A landscape with many valleys, sampled at points; each row gives a point and its height.
A ball rolls from a point to the lowest of its 4 nearest points, and stops where none of them is lower. Distance is the straight distance between rows; heights are no part of it.
Q894: [117 150 142 119 168 140 100 147 142 128 122 148  79  96 135 159 145 154
 145  99 133]  (h 1.65)
Q139: [112 103  75 114  82 125 154 141  86 111 181 109 146 148  97 150  88 164
  87 162 107]  (h 3.23)
Q956: [146 121 105 145  66 153 152  92 144 116 140 140 193 199 156  66 132 124
 126 134  72]  (h 1.02)
Q256: [145 128 105 140  49 149 152 113 130 120 147 124 170 195 147  98 125 124
 127 140 105]  (h 0.97)
Q532: [141 135 116 147  66 148 148  97 143 112 142 128 191 194 158  80 131 128
 130 144  89]  (h 1.07)
Q509: [124 108 134  99 127  95 138 138  98 141 141 113 136 130 125 106  97 111
 126 146 140]  (h 2.32)
Q224: [130 134 186 154 137 169  90 138 168 123  76 138 166  98 138 115 195  96
 151 113 145]  (h 3.64)
Q514: [117 128 136 137 162 147 106 118 158 130  98 151 167 116 105 135 150 114
 146 150 133]  (h 2.34)
Q758: [112 105  77 106  89 121 162 154  78 112 173 106 145 135 102 136  86 163
  91 155 113]  (h 3.68)
Q706: [129 138  98 148  57 145 150 101 144 113 145 118 194 205 149  92 115 129
 117 153  84]  (h 1.13)
Q367: [118 106  99 101 129  80 157 148  81 123 143  88 117 121 122 122  84 136
 116 136 136]  (h 1.56)
Q50: [135 118 135  98 113 102 139 122 109 135 142 132 150 138 124 103 110 109
 125 153 142]  (h 2.73)
Q626: [110  97  78 113  92 109 165 132  81 106 203 113 117 148  92 145  42 185
  89 177  86]  (h 3.34)
Q893: [131 126 163 135 174 145  98 157 162 115  81 138 128  83 159 137 194 109
 146  84 160]  (h 2.41)
Q360: [121 166 163 110 176  95 119 127 117 138  88 135  35  43 117 203 118 128
 121  78 158]  (h 2.58)
Q301: [117 141 168 171 131 182  88 117 173 125  75 139 185 120 124 109 195  93
 153 131 146]  (h 2.06)
Q359: [120 108  70 126  76 135 154 126  99 107 189  96 155 168 100 139  87 164
  94 174 105]  (h 3.14)
Q777: [134 121 137 108 107 107 141 132 100 129 145 120 147 133 121  99 107 112
 122 147 137]  (h 2.74)
Q503: [116 139 153 137 158 119 119 144 118 160 139 119  33  95 123 163 112 160
 134 104 133]  (h 1.93)
Q356: [120 154 142 117 167 122 113 136 133 131 115 139  52  68 127 182 152 135
 130  77 155]  (h 2.04)
Q295: [150 121 180 135 172 138  89 151 161 130  66 141 122  82 178 126 193  88
 155  85 169]  (h 1.75)
Q482: [121 146 157 138 146 100 124 147 110 155 145 103  31  88 117 178 100 156
 128 106 132]  (h 2.25)
Q919: [128 159 171 110 161  95 135 144  94 173 118 115  27  35 109 194  83 153
 103  96 145]  (h 2.66)
Q126: [114 127 141 134 168 106 103 135 121 148 135 123  85 126 132 132 102 146
 143 122 130]  (h 1.71)
Q784: [132 138  90 146  55 144 148 112 138 114 155 114 186 194 149  96 112 133
 115 157  90]  (h 0.32)
Q105: [148 126 132 101  93 133 148 112 121 140 147 139 151 145 124 101 126 103
 132 147 131]  (h 4.95)
Q100: [177 135 106 149 130 171 145  80 154 125  95 167 197 169 127  82 186 100
 134 127 133]  (h 1.27)
Q398: [126 130 177 146 152 159  90 150 168 114  87 142 165  88 150 128 189 116
 156 102 146]  (h 2.84)
Q307: [120 155 146 114 166 128 113 139 125 140 122 142  51  77 132 182 140 137
 128  81 150]  (h 1.92)
Q452: [112 124 171 156 147 169  89 139 166 115  84 139 165  97 132 124 191 113
 152 118 144]  (h 3.29)
Q620: [131 127  71 149  57 140 150 111 121 112 170  99 174 193 123 129  88 153
  94 179 102]  (h 2.57)
Q19: [134 127 111 143  63 156 153  83 149 115 138 137 204 207 164  68 137 122
 127 144  67]  (h 1.12)
Q173: [135 140 152 123 178 133 100 150 153 108  83 137  80  75 139 168 173 110
 141  70 172]  (h 1.38)
Q964: [153 130 115 130  60 154 149 108 141 116 143 135 172 186 147  90 136 122
 133 139  95]  (h 0.85)
Q328: [122 167 163 114 169 105 124 134 101 148 112 136  27  56 110 198 116 131
 118  86 151]  (h 2.67)
Q219: [117 154 150 116 174 128 108 148 147 116 106 145  66  84 142 172 163 124
 136  82 155]  (h 1.74)
Q730: [124 123 172 138 164 151  98 158 172 111  81 137 145  79 154 125 196 105
 149  99 148]  (h 2.45)
Q580: [164 130 123 115  85 151 150 109 137 130 149 146 165 170 128  92 133 114
 138 142 128]  (h 1.44)
Q406: [121 132 144 122 166 135 101 152 156 108  98 140 103  91 147 155 171 130
 147  86 148]  (h 2.54)
Q762: [164 143 104 158 135 167 135  90 158 137  92 163 187 160 118  92 184  89
 137 129 143]  (h 1.15)
Q828: [166 140 107 143 133 164 143  88 152 131  96 161 185 154 118  93 175  98
 135 137 142]  (h 0.89)
Q585: [125 149 159 126 157 110 119 147 119 166 147 119  27  78 118 181 111 154
 120  98 141]  (h 2.26)
Q977: [148 122 194 133 184 136  81 151 167 141  58 160 110  85 166 119 196  69
 161  84 171]  (h 2.08)
Q98: [179 130 103 145 116 167 150  88 149 135 112 178 198 173 138  74 174 112
 141 124 115]  (h 1.79)
Q455: [166 137 118 139 132 167 139  85 155 132 102 164 187 154 111  95 166  94
 141 138 141]  (h 0.84)
Q56: [111 126 141 134 169 120 103 140 133 143 136 134  80 124 136 142 116 153
 148 123 131]  (h 0.81)
Q558: [156 144 118 138 137 166 131  96 153 133  94 161 180 156 104 109 162  89
 140 148 141]  (h 0.92)
Q530: [118 110  93 109  85 109 153 153  83 105 172 101 147 141 102 135 103 151
  99 152 115]  (h 4.51)
Q677: [115 102  79 103 102 115 164 154  70 109 182 104 132 133  97 145  87 173
  86 149 104]  (h 3.54)
Q420: [132 122  84 127  55 138 153 132 118 115 169 102 163 178 113 128 113 150
 106 161 115]  (h 1.33)
Q742: [147 127 118 141  67 155 153  96 144 111 139 148 187 193 152  85 136 129
 132 129  89]  (h 0.95)
Q276: [146 122 166 128 173 132  87 149 162 125  72 135  96  76 154 149 176  87
 144  75 175]  (h 1.18)
Q403: [139 125 140 104 126 120 133 119 129 138 140 144 148 138 118 102 112 110
 133 154 146]  (h 2.47)
Q158: [119 107  64 119  80 132 149 118 110 112 192 107 151 179  94 134  68 167
  86 191 104]  (h 2.85)
Q934: [152 119 120 141  75 160 155  88 149 123 137 153 189 195 149  80 148 120
 131 135  84]  (h 1.03)
Q618: [140 128 174 130 177 122  86 154 154 124  67 129  77  78 151 148 180  85
 149  72 179]  (h 1.09)
Q578: [108 115 109 121 140  72 138 139  96 132 136  88  90 123 136 123  82 132
 117 135 126]  (h 1.72)
Q271: [110 128 113 131 148  61 133 146  99 128 135  68  57 123 126 147  72 149
 119 128 133]  (h 3.69)
Q456: [149 124 113 119  61 140 146 130 121 122 156 119 162 173 129 106 125 125
 119 148 108]  (h 0.19)
Q192: [124 147 160 140 153 103 125 142 104 161 147 102  23  78 109 171  98 153
 117 105 137]  (h 2.36)
Q450: [110 105  69 103 125 100 174 151  73 120 177 109 107 118 112 144  57 179
  90 132  97]  (h 4.65)
Q831: [123 118  77 132  62 139 150 131 110 112 169 106 164 175 110 135  94 153
  98 166 112]  (h 1.22)
Q166: [124 146 145 141 156 100 111 143 121 159 141 114  41 107 126 161 109 152
 140 104 128]  (h 1.47)
Q529: [127 138  73 153  65 137 143 105 131 120 156 108 208 199 143 104  92 146
 103 164  95]  (h 3.13)
Q783: [174 127 108 130 115 164 154  87 151 129 118 169 181 169 131  85 172 106
 137 131 131]  (h 2.12)
Q352: [127 133 133 137 154 152 114 106 158 130 101 152 174 137 102 120 153 102
 139 147 136]  (h 1.89)
Q317: [105 131 149 143 175 150  95 138 156 116 102 147 142 109 122 137 157 127
 151 125 126]  (h 2.79)
Q290: [116 101  81 100 113  96 160 159  70 104 170  99 127 119 112 140  81 162
  96 137 117]  (h 3.48)
Q898: [144 134 129 123 139 155 131  99 146 137 103 165 174 151 103 107 151  92
 143 151 139]  (h 1.05)
Q477: [158 120 117 146  88 165 158  76 150 119 132 165 201 192 152  75 162 122
 128 130  91]  (h 1.67)
Q754: [133 118 126 103  97 109 140 138 100 130 158 116 147 136 125 106 106 118
 116 143 134]  (h 2.76)
Q485: [117 125  61 145  70 134 148 113 122 112 178 106 170 183 115 133  88 162
 100 183 113]  (h 2.07)
Q38: [101  95  67 118  89 103 167 125  91 122 219 109 116 157  90 139  30 175
  94 196  83]  (h 3.32)
Q238: [146 122 191 144 168 146  93 149 167 133  66 153 136  76 177 113 200  88
 158  91 164]  (h 2.30)
Q636: [127 145 163 140 148  93 133 140 109 165 152  96  18  79 110 167  94 157
 119 101 131]  (h 2.42)
Q600: [126 160 169 112 174 112 133 139  98 164 116 123  26  45 111 188 100 146
 111  89 145]  (h 2.52)
Q486: [122 140 155 123 173 129  96 155 161 112  91 133  94  83 144 160 174 117
 147  80 157]  (h 1.87)
Q8: [117 117 118 127 137  74 132 137 104 134 136  93  98 131 137 120  82 128
 124 139 131]  (h 1.35)
Q167: [106 131 152 148 158 152  88 137 164 112  96 138 151 100 123 134 174 128
 147 119 139]  (h 2.60)
Q936: [125 118 190 148 141 171  96 148 172 127  80 148 163  83 158 120 198  97
 156 102 149]  (h 3.40)
Q731: [108 102  73 101 133  86 163 151  71 113 161  95 113 116 116 147  76 160
  90 129 117]  (h 3.60)
Q748: [132 120 100 123  58 138 143 140 106 112 161 102 159 157 127 122 113 135
 112 155 111]  (h 0.65)
Q31: [114 129 173 153 136 170  90 145 163 113  87 136 171  97 128 117 193 109
 150 114 143]  (h 3.63)
Q638: [105 129 145 139 160 155  92 125 156 118  93 147 173 108 115 134 155 113
 149 138 135]  (h 3.17)
Q883: [126 144  72 154  55 135 147 101 140 113 149 107 207 201 147  97 100 140
 107 159  84]  (h 2.82)
Q344: [126 134 147 130 171 139  95 156 159 109  95 139 116  87 149 147 180 125
 146  85 152]  (h 2.65)
Q553: [167 124 122 120  75 160 156 103 148 123 140 146 173 180 137  90 140 118
 136 136 113]  (h 0.56)
Q240: [123 142  85 154  53 138 148 102 140 124 147 105 207 206 151  81 105 134
 112 165  83]  (h 2.17)
Q666: [148 119 119 104  80 131 149 128 111 137 155 129 155 151 128  98 123 113
 134 154 131]  (h 4.03)
Q854: [155 111 122 150  89 164 153  69 158 110 132 165 213 198 154  65 160 125
 137 130  76]  (h 3.78)
Q619: [127 125  84 139  55 143 142 127 122 119 164 102 167 185 129 126 108 149
 104 163 103]  (h 4.63)
Q569: [147 146 118 165 137 173 110  97 163 133  78 154 194 150 111 100 182  85
 140 138 147]  (h 1.24)
Q121: [117 131 125 146 139  64 137 141 100 137 143  67  35 104 111 170  72 152
 125 121 125]  (h 2.89)
Q169: [129 160 166 122 160 101 139 140  99 162 127 124  18  46 108 193 102 155
 112  93 139]  (h 2.46)
Q291: [142 117 111 119  67 131 146 148 102 123 166 108 155 151 119 117 117 129
 107 152 128]  (h 0.29)
Q916: [162 134 117 124 127 161 142  86 156 140 112 166 179 161 115  98 160  94
 138 141 134]  (h 0.62)
Q161: [117 122 128 120 140  78 125 134 103 135 129 101 104 128 132 113  91 126
 129 143 132]  (h 0.94)
Q690: [110 129 140 139 164 150 102 125 159 127 100 153 155 119 111 132 154 125
 147 143 127]  (h 3.25)
Q798: [146 125 129 107 114 125 138 115 128 139 139 149 153 143 117 100 118  97
 133 155 138]  (h 4.32)
Q157: [137 134 164 125 174 126  85 151 153 119  75 127  88  80 149 158 179  90
 138  71 176]  (h 0.98)
Q583: [161 124 198 135 181 150  85 150 161 151  53 173 128  80 179 117 198  72
 169  93 159]  (h 0.83)
Q533: [109 130 156 152 157 161  95 130 168 116  89 134 163 105 120 130 176 117
 142 127 136]  (h 3.03)
Q752: [111  93  69 115  87 112 161 111  89 120 221 109 130 168  87 130  41 174
  93 195  93]  (h 3.28)
Q206: [172 121 110 147  99 168 154  84 150 122 129 170 199 185 148  75 169 126
 132 124  91]  (h 2.35)
Q915: [134 137  98 150  59 153 148  92 144 113 134 135 200 202 166  76 127 122
 123 149  80]  (h 1.36)
Q846: [126 152 165 126 149  97 127 138 108 164 140 115  17  57 112 178  96 155
 110  97 146]  (h 2.49)
Q347: [113 122 132 150 144  74 136 139  93 134 138  75  36 110 116 156  79 147
 126 124 128]  (h 2.86)
Q670: [115 124 125 138 147  74 126 135 108 138 136  80  57 129 129 137  81 144
 129 129 128]  (h 3.67)
Q17: [156 128 206 137 200 148  80 140 164 156  47 184 136  80 175 115 207  62
 175  95 163]  (h 0.72)
Q102: [107 143 145 150 152 154 100 123 156 118  96 146 169 121 110 126 161 112
 138 142 133]  (h 2.94)
Q552: [129 111 135 105 137  92 116 136 109 142 134 125 128 132 129 108  96 115
 127 144 135]  (h 2.09)
Q461: [143 123 101 121  47 142 143 129 118 117 158 111 166 175 129 108 120 132
 125 152 114]  (h 0.30)
Q251: [125 163 174 102 170  93 136 144 105 165  95 116  20  28 112 196  81 157
 111  99 148]  (h 2.80)
Q989: [128 126  84 136  58 139 143 121 130 109 165 106 177 194 132 116 105 146
 107 160  98]  (h 6.27)
Q81: [115 120 143 116 153 118 117 119 126 147 125 142 130 126 119 114 103 116
 141 155 131]  (h 1.48)
Q953: [118 146 140 125 174 142 103 149 151 111 109 144  92  96 142 157 164 139
 148  88 143]  (h 2.21)
Q435: [105  97  71 110 100 110 157 137  80 116 199 110 123 143  95 148  57 170
  90 169  85]  (h 3.44)
Q630: [141 140 115 135 150 169 119  94 153 136  92 159 182 141 104 111 167  93
 132 150 147]  (h 1.04)
Q281: [124 139 149 153 141  89 126 147 114 147 151  82  19  92 107 170  85 158
 126 115 130]  (h 2.59)
Q149: [123 153 145 119 179 128 108 147 136 123 109 141  71  84 135 174 161 138
 139  82 151]  (h 0.86)
Q809: [122 162 166 116 161 110 131 144 112 157 134 130  30  61 116 186 122 147
 122  86 149]  (h 2.51)
Q325: [121 124  82 139  59 140 145 128 115 110 165 107 170 182 123 131 100 150
 102 169 106]  (h 2.39)
Q908: [142 116 201 149 146 175  89 142 163 137  63 155 163  80 168 112 215  86
 158  89 154]  (h 3.45)
Q22: [126 141  87 160  60 143 144  75 142 116 153 125 220 200 153  71 129 112
 114 151  64]  (h 1.50)
Q348: [126 120  98 118  62 133 144 143 106 116 164 103 158 164 113 130 118 142
 100 156 118]  (h 0.48)
Q260: [102  99  75 114  97 120 157 119  93 111 204 114 122 156  92 140  45 183
  94 189  89]  (h 3.31)
Q778: [107 129 149 135 172 153 100 152 168 113  98 135 145  94 132 138 174 139
 151 112 136]  (h 2.15)
Q830: [114 133 140 140 163 101 108 140 126 143 139 119  68 123 129 141 103 155
 148 120 126]  (h 1.25)
Q795: [110 139 145 130 173 120 106 138 139 145 135 139  60 108 135 161 123 152
 148 105 135]  (h 1.11)
Q797: [116 120 139 113 152 102 118 123 124 142 133 134 134 129 120 103  96 119
 143 153 131]  (h 1.70)
Q590: [149 125 205 141 170 156  96 145 160 145  57 171 150  80 183 110 210  77
 166  95 161]  (h 2.64)
Q278: [100 130 150 133 170 140  95 124 153 138 107 150 148 118 117 133 138 134
 148 143 129]  (h 1.96)
Q208: [127 156 171 124 154  93 132 143 102 168 127 113  17  41 102 186  99 152
 110  93 142]  (h 2.53)
Q184: [126 133  74 147  57 140 152 114 122 113 164 101 185 193 129 113  92 150
 106 174 104]  (h 3.98)
Q586: [180 125 109 130 112 166 158  88 152 123 105 172 187 177 138  85 179 114
 139 128 117]  (h 2.03)
Q785: [142 130 179 130 183 126  79 148 167 131  64 139  94  82 158 141 183  77
 152  78 179]  (h 1.19)
Q198: [144 108 115 153  80 161 151  59 148 111 138 163 216 205 158  61 161 112
 124 131  66]  (h 3.33)
Q458: [127 148 148 117 173 125 115 140 127 148 132 135  42  85 125 177 126 145
 130  91 142]  (h 2.11)
Q857: [128 117 116 103 103 105 148 137  89 132 149 112 149 135 119 112 103 124
 115 142 132]  (h 2.83)
Q350: [128 117 110 104  81 113 151 148  80 119 159 101 150 139 114 121 108 136
 110 148 135]  (h 0.69)
Q954: [110 100  69 104 103 108 175 142  81 114 192 117 115 131  98 142  51 184
  91 159  86]  (h 4.04)
Q35: [118 131 149 142 162 105 112 137 128 151 145 115  44 116 132 157 104 154
 139 118 126]  (h 1.26)
Q698: [119 110 129 116 139  85 129 134 101 139 134 106 123 127 129 107  89 120
 128 148 138]  (h 1.78)
Q203: [105 124 161 144 160 165  94 142 159 116  85 142 156  91 129 128 180 116
 147 113 142]  (h 2.75)
Q925: [118 136 146 135 167 113 114 138 132 150 139 137  49 109 133 163 112 154
 148 107 133]  (h 0.64)
Q90: [109 117  86 107 135  72 157 149  83 109 135  78  91 124 123 135  73 139
 100 127 133]  (h 4.02)
Q332: [169 126 126 134  91 171 163  90 149 124 130 169 189 190 148  78 159 124
 137 133 103]  (h 2.31)
Q432: [120 141 145 163 132 175 102 106 166 128  78 143 185 125 115 106 187  83
 147 136 142]  (h 1.84)
Q734: [136 137 100 138  52 147 150 103 138 116 148 118 180 196 150  91 119 135
 124 139  90]  (h 0.96)
Q395: [130 117 110 156  74 154 143  57 149 118 143 155 223 203 161  55 147 108
 125 140  64]  (h 1.37)
Q568: [123 148 145 109 172 132 107 148 145 118  94 145  73  79 146 173 172 125
 138  76 161]  (h 2.13)
Q965: [171 126 120 115 112 157 154 105 139 142 132 159 175 167 124  89 144 101
 139 148 123]  (h 2.10)
Q441: [113 121 140 129 154  85 115 135 112 145 133 112  99 131 139 119  90 127
 144 141 130]  (h 2.05)
Q940: [142 113 138 104 110 119 135 127 111 143 144 130 149 137 118  96 114 105
 129 150 139]  (h 2.77)
Q150: [106 131 139 133 172 137 100 148 152 125 115 154 121 118 127 142 137 148
 149 125 125]  (h 1.46)
Q65: [112 116 137 131 154  80 111 134 113 143 133  98  70 127 136 128  92 145
 136 136 134]  (h 2.87)
Q145: [112 141 135 130 174 121 103 137 142 141 134 139  77 110 133 158 137 150
 145 110 141]  (h 1.34)
Q739: [112 122 135 117 160 109 105 130 128 145 122 140 119 128 126 123 103 130
 149 145 132]  (h 0.34)
Q13: [130 130 158 121 175 136  95 154 158 114  74 136  98  83 159 157 182 105
 140  81 172]  (h 0.50)
Q713: [107 103  66 125  89 126 154 119  96 117 198 112 145 171  97 145  66 176
  92 188 104]  (h 3.11)
Q535: [110 129 141 132 172 122 106 139 137 142 127 136  91 122 140 139 117 146
 154 132 120]  (h 1.30)
Q433: [114 117 141 123 160  99 110 132 120 146 131 127 101 125 135 125  93 138
 141 146 124]  (h 3.76)
Q225: [123 167 156 113 159 111 124 132 113 150 116 137  35  64 114 193 129 134
 120  81 150]  (h 2.48)
Q904: [110  95  71 101 113 102 164 153  71 111 175  97 117 127 106 139  69 169
  92 137 108]  (h 3.66)
Q323: [131 124 200 145 153 162  94 152 171 135  78 149 158  78 164 107 209  90
 161  99 150]  (h 3.04)
Q419: [145 126 101 134  45 147 144 120 129 116 156 109 171 193 137 108 117 131
 114 155  97]  (h 1.49)
Q155: [122 119  55 136  74 133 157 109 113 115 184 107 158 192  99 133  74 164
  90 189 108]  (h 2.50)
Q426: [129 145 160 119 180 114  92 147 148 111  83 128  61  73 128 174 162  94
 135  66 175]  (h 1.14)
Q29: [134 135  91 153  51 149 140 104 133 117 150 121 200 196 149  95 111 137
 121 157  93]  (h 1.01)
Q346: [113 130 141 126 164 129 104 115 144 136 111 156 146 124 111 120 128 113
 145 148 128]  (h 0.76)
Q262: [119 159 157 109 167 115 112 133 132 123  90 139  50  71 124 189 155 118
 132  70 168]  (h 0.88)
Q259: [113 133 159 160 147 172  95 120 172 123  82 138 181 113 116 117 183 101
 139 136 138]  (h 0.60)
Q396: [129 138 154 123 169 130 101 161 153 112  88 134  92  74 146 159 183 108
 142  74 172]  (h 1.10)
Q380: [100  93  69 105 105 103 172 145  77 112 200 115 104 132  92 146  44 185
  87 157  83]  (h 4.72)
Q736: [103 106  68  99 130  77 172 142  73 113 155  82  95 115 121 144  67 164
  91 136 110]  (h 3.74)
Q67: [118 156 147 118 170 129 105 139 139 117 102 144  64  77 135 179 161 116
 129  72 159]  (h 1.80)
Q442: [119 132 145 140 152  96 112 133 117 146 141 112  56 117 132 145  98 148
 142 120 125]  (h 1.55)
Q279: [110 168 181  99 176  96 127 131  97 147  79 128  23  30 111 200  98 138
 113  89 151]  (h 2.92)
Q78: [116 115  82 105  99 106 151 155  74 109 172 102 144 132 101 132  91 163
  95 141 114]  (h 3.05)
Q40: [124 115 134 103 130 108 133 123 116 143 138 130 145 138 122 106 103 109
 137 156 140]  (h 2.70)
Q250: [136 121 200 148 143 166  93 138 165 134  77 155 169  74 152 114 208  89
 162  98 152]  (h 3.27)
Q967: [110 117 108 126 149  63 132 140 100 131 135  81  68 128 128 131  72 140
 121 131 130]  (h 3.55)
Q134: [104 130 146 119 169 126 101 126 147 136 116 150 135 126 113 126 121 134
 143 143 123]  (h 1.20)
Q494: [122 125 162 139 164 147 100 157 165 112  81 138 134  83 145 128 190 122
 145  95 154]  (h 2.55)
Q502: [121 153 170 124 159 109 133 133 109 159 136 126  29  62 117 184 109 151
 117  93 143]  (h 2.38)
Q999: [149 118 206 146 160 162  95 143 169 139  70 168 150  74 166 105 206  87
 169  95 166]  (h 3.26)
Q833: [122 154 154 109 172 111 118 129 120 140 112 147  40  61 121 196 138 131
 128  76 154]  (h 2.18)
Q303: [137 119 185 142 158 150  95 158 163 129  81 141 145  85 169 119 205  93
 157  93 158]  (h 2.63)
Q717: [104  93  73 112 102 105 164 137  80 117 207 115 109 140  96 140  46 188
  87 167  74]  (h 3.72)
Q148: [132 146 155 117 175 113 102 138 145 114  85 139  53  69 124 182 156  98
 127  68 173]  (h 1.45)
Q986: [150 115 119 152  75 163 147  80 150 110 136 155 207 194 155  68 148 118
 130 131  77]  (h 1.28)
Q615: [114 115 107 113 125  76 139 149  84 126 147  92 118 129 134 114  93 129
 104 134 133]  (h 1.59)
Q423: [155 126 122 118 125 151 143 103 142 140 122 154 167 162 114 102 142 101
 143 150 137]  (h 1.31)
Q834: [125 126 100 153  80 155 143  52 143 119 151 150 229 202 161  51 141  98
 115 149  57]  (h 1.32)
Q617: [116 107  94 106  98  97 155 153  81 116 167  98 136 125 119 124 101 144
  99 135 122]  (h 2.44)
Q957: [124 114  85 132  71 132 147 134  99 108 174 103 158 165 107 130 105 155
 100 156 116]  (h 0.77)
Q870: [133 125 103 143  55 151 148  88 146 117 142 129 201 204 155  75 129 123
 129 140  77]  (h 1.17)
Q505: [115 119 104  98 117  80 149 153  82 124 143  97 123 121 128 119  91 134
 102 139 136]  (h 1.58)
Q385: [131 124 105 149  68 149 145  66 154 110 144 146 222 205 160  57 137 111
 123 145  61]  (h 1.21)
Q882: [127 128 143 150 142  83 119 139 109 144 145  81  43 113 115 154  87 152
 133 125 126]  (h 2.72)
Q374: [116 131 161 146 167 154  88 152 169 111  90 139 144  93 145 139 174 129
 153 105 144]  (h 2.37)
Q286: [122 109  81 117  74 125 150 144  97 110 181 106 151 153 110 139  93 162
  95 156 107]  (h 1.98)
Q946: [113 149 141 120 172 133 112 148 136 135 119 140  58  91 130 169 144 146
 137  90 143]  (h 1.69)
Q353: [118 158 156 113 176 113 110 129 119 135  89 139  45  62 117 190 142 120
 124  74 167]  (h 1.73)
Q133: [105 104  70 109 112 117 165 152  69 110 187 111 116 130  95 139  59 181
  82 152  88]  (h 4.59)
Q123: [128 133  88 156  57 146 145  84 138 114 151 123 215 210 154  72 117 126
 116 147  74]  (h 0.82)
Q770: [108 137 140 126 176 141  99 147 150 117 109 149 107  93 140 157 155 149
 142  97 134]  (h 1.66)
Q648: [110 111  82 106 124  87 168 152  74 110 154  88 114 123 112 134  75 150
  97 134 124]  (h 3.51)
Q141: [158 128 127 123 141 160 143  85 150 136 110 160 174 155 105 106 150  92
 143 152 141]  (h 0.93)
Q554: [132 121  67 128  62 140 147 124 116 115 174 101 172 184 114 137  93 155
 102 177 106]  (h 1.68)
Q407: [159 124 128 109  89 139 145 117 120 131 151 134 161 152 123  96 139 112
 130 146 128]  (h 3.18)
Q205: [147 115 116 111  64 135 144 133 111 122 159 113 158 165 135 103 122 126
 117 148 123]  (h 0.44)
Q77: [140 143 120 153 138 169 115  95 151 132  86 153 185 146 102 111 174  86
 141 141 147]  (h 1.16)
Q877: [176 127 114 128 106 159 155  91 152 128 121 164 175 176 129  88 163 103
 139 137 127]  (h 2.43)
Q343: [128 137 135 144 149 166 111 106 159 130  89 146 178 132  98 114 165  93
 142 147 140]  (h 1.60)
Q559: [137 118 112 106  78 123 155 140 100 117 159 107 159 144 123 111 119 127
 107 144 131]  (h 0.22)
Q230: [122 129 145 116 167 119 104 127 138 145 122 150 130 124 120 116 105 120
 148 149 129]  (h 1.29)
Q905: [150 127 129 109 133 136 135 101 138 143 127 161 160 147 106 109 124 102
 135 159 142]  (h 2.27)
Q627: [105 118  74 107 137  68 165 141  80 118 138  71  72 118 119 158  73 155
 103 129 125]  (h 4.07)
Q790: [132 131 135 116 148 134 116 103 139 143 118 155 165 139 102 117 137 101
 137 158 137]  (h 2.91)
Q261: [149 133 106 134  48 150 148 116 131 121 153 120 178 190 145  98 122 132
 126 153 102]  (h 1.08)
Q763: [105 135 150 129 180 124  99 138 141 140 119 148 119 116 122 133 130 144
 151 135 122]  (h 1.41)
Q759: [116 124 139 139 149  89 118 142 112 142 147  84  46 115 132 146  87 152
 136 128 130]  (h 2.68)
Q921: [167 124 121 125  90 161 156 101 143 130 134 157 167 186 134  86 150 109
 136 140 114]  (h 1.39)
Q852: [128 117 127 104 110  97 136 139  95 128 157 117 140 130 120 108 107 110
 117 143 139]  (h 2.78)
Q214: [133 143 132 152 142 171 102 102 159 131  83 146 183 137 104 111 172  84
 137 147 144]  (h 1.40)
Q132: [122 113 123 101 114  95 140 149  91 130 148 104 135 129 125 113  96 122
 116 136 140]  (h 2.61)
Q107: [113 105 109 116 137  68 146 142  90 126 136  89 103 125 134 119  87 130
 121 133 136]  (h 1.53)
Q273: [108 135 147 131 172 142  99 141 154 122 100 141 139 103 128 141 161 145
 154 112 124]  (h 1.77)
Q949: [109 100  73 118  99 114 155 143  86 107 190 109 135 147  97 151  77 175
  90 161  97]  (h 3.61)
Q515: [146 138 129 155 141 172 113 104 162 134  83 148 184 142 111 110 178  84
 139 147 143]  (h 1.23)
Q528: [145 120 172 130 179 137  84 153 169 132  64 142 102  78 167 136 187  82
 153  71 177]  (h 1.42)
Q108: [117 164 160 110 170  99 128 135 105 151 106 135  41  52 112 198 119 141
 125  83 159]  (h 2.71)
Q800: [164 123 118 132  64 156 151 113 133 123 144 149 172 184 142  87 134 123
 138 140 106]  (h 0.87)
Q465: [112 117 123 136 152  75 127 139 104 138 136  90  74 133 133 138  77 136
 132 128 131]  (h 2.62)
Q267: [131 123 141 109 144 121 133 116 128 143 128 151 148 137 113 109 115 103
 140 161 138]  (h 1.95)
Q827: [113 122 101 128 140  61 147 140  92 129 135  59  59 122 113 155  70 143
 114 123 133]  (h 3.30)
Q484: [110 131 151 127 178 144  95 153 149 119 102 144 117  93 136 157 164 138
 144 101 134]  (h 1.83)
Q61: [133 126 175 141 165 150  91 156 165 118  71 140 135  78 166 121 192  96
 147  86 162]  (h 2.14)
Q404: [155 124 119 119  67 151 149 117 128 130 155 138 168 182 136  98 134 119
 132 147 105]  (h 0.68)
Q780: [106 142 135 122 176 139 100 146 148 126 113 140  99 112 136 159 146 155
 152 104 126]  (h 1.54)
Q172: [106 122 106 137 140  64 148 134  95 123 139  60  40 117 115 164  77 141
 116 131 133]  (h 3.02)
Q228: [126 162 175 108 171  98 126 136  97 168 104 123  24  40 116 195 100 150
 106  86 153]  (h 2.56)
Q481: [124 115 112  98 105  88 152 146  79 117 152  98 142 130 125 114 102 127
 108 135 129]  (h 1.94)
Q84: [175 123 120 130 109 161 160  97 151 122 125 166 183 179 141  83 161 116
 134 123 118]  (h 2.40)
Q849: [158 127 127 103 108 141 147 113 123 134 138 157 159 155 114 101 131  99
 138 145 136]  (h 4.62)
Q304: [112 149 142 138 171 116 115 141 121 152 151 121  40 102 132 161 117 163
 144  99 131]  (h 1.43)
Q32: [106 117 102 122 138  68 149 132  92 125 136  72  76 121 116 139  76 145
 119 129 141]  (h 0.51)
Q917: [143 140 169 126 176 119  86 145 154 115  76 129  72  81 137 158 171  87
 141  68 178]  (h 1.06)
Q362: [110 125 137 128 170 112  97 125 135 146 120 138 112 130 132 131 108 138
 151 142 127]  (h 2.69)
Q127: [118 121 177 151 149 168  92 147 166 120  81 132 163  85 143 118 199 101
 153 111 143]  (h 3.35)

Call two points neighbours if one is among the 4 nearest of the other. Go from one point of each pair to the other, from neighbour to neighbour, staying as low as possible. Name the highest point that can't be avoided.
Q739 and Q17 -> Q977
Q13 and Q739 -> Q67
Q553 and Q916 -> Q965
Q925 and Q56 -> Q795
Q346 and Q149 -> Q946
Q456 and Q784 -> Q256
Q739 and Q346 -> Q230
Q123 and Q784 -> Q706
Q56 and Q739 -> Q763
Q262 and Q13 -> Q148
Q559 and Q456 -> Q205
Q32 and Q161 -> Q578
Q259 and Q916 -> Q432

For each start below, name the point where the ball stops.
Q332 -> Q456
Q281 -> Q925
Q279 -> Q925
Q102 -> Q916
Q505 -> Q161
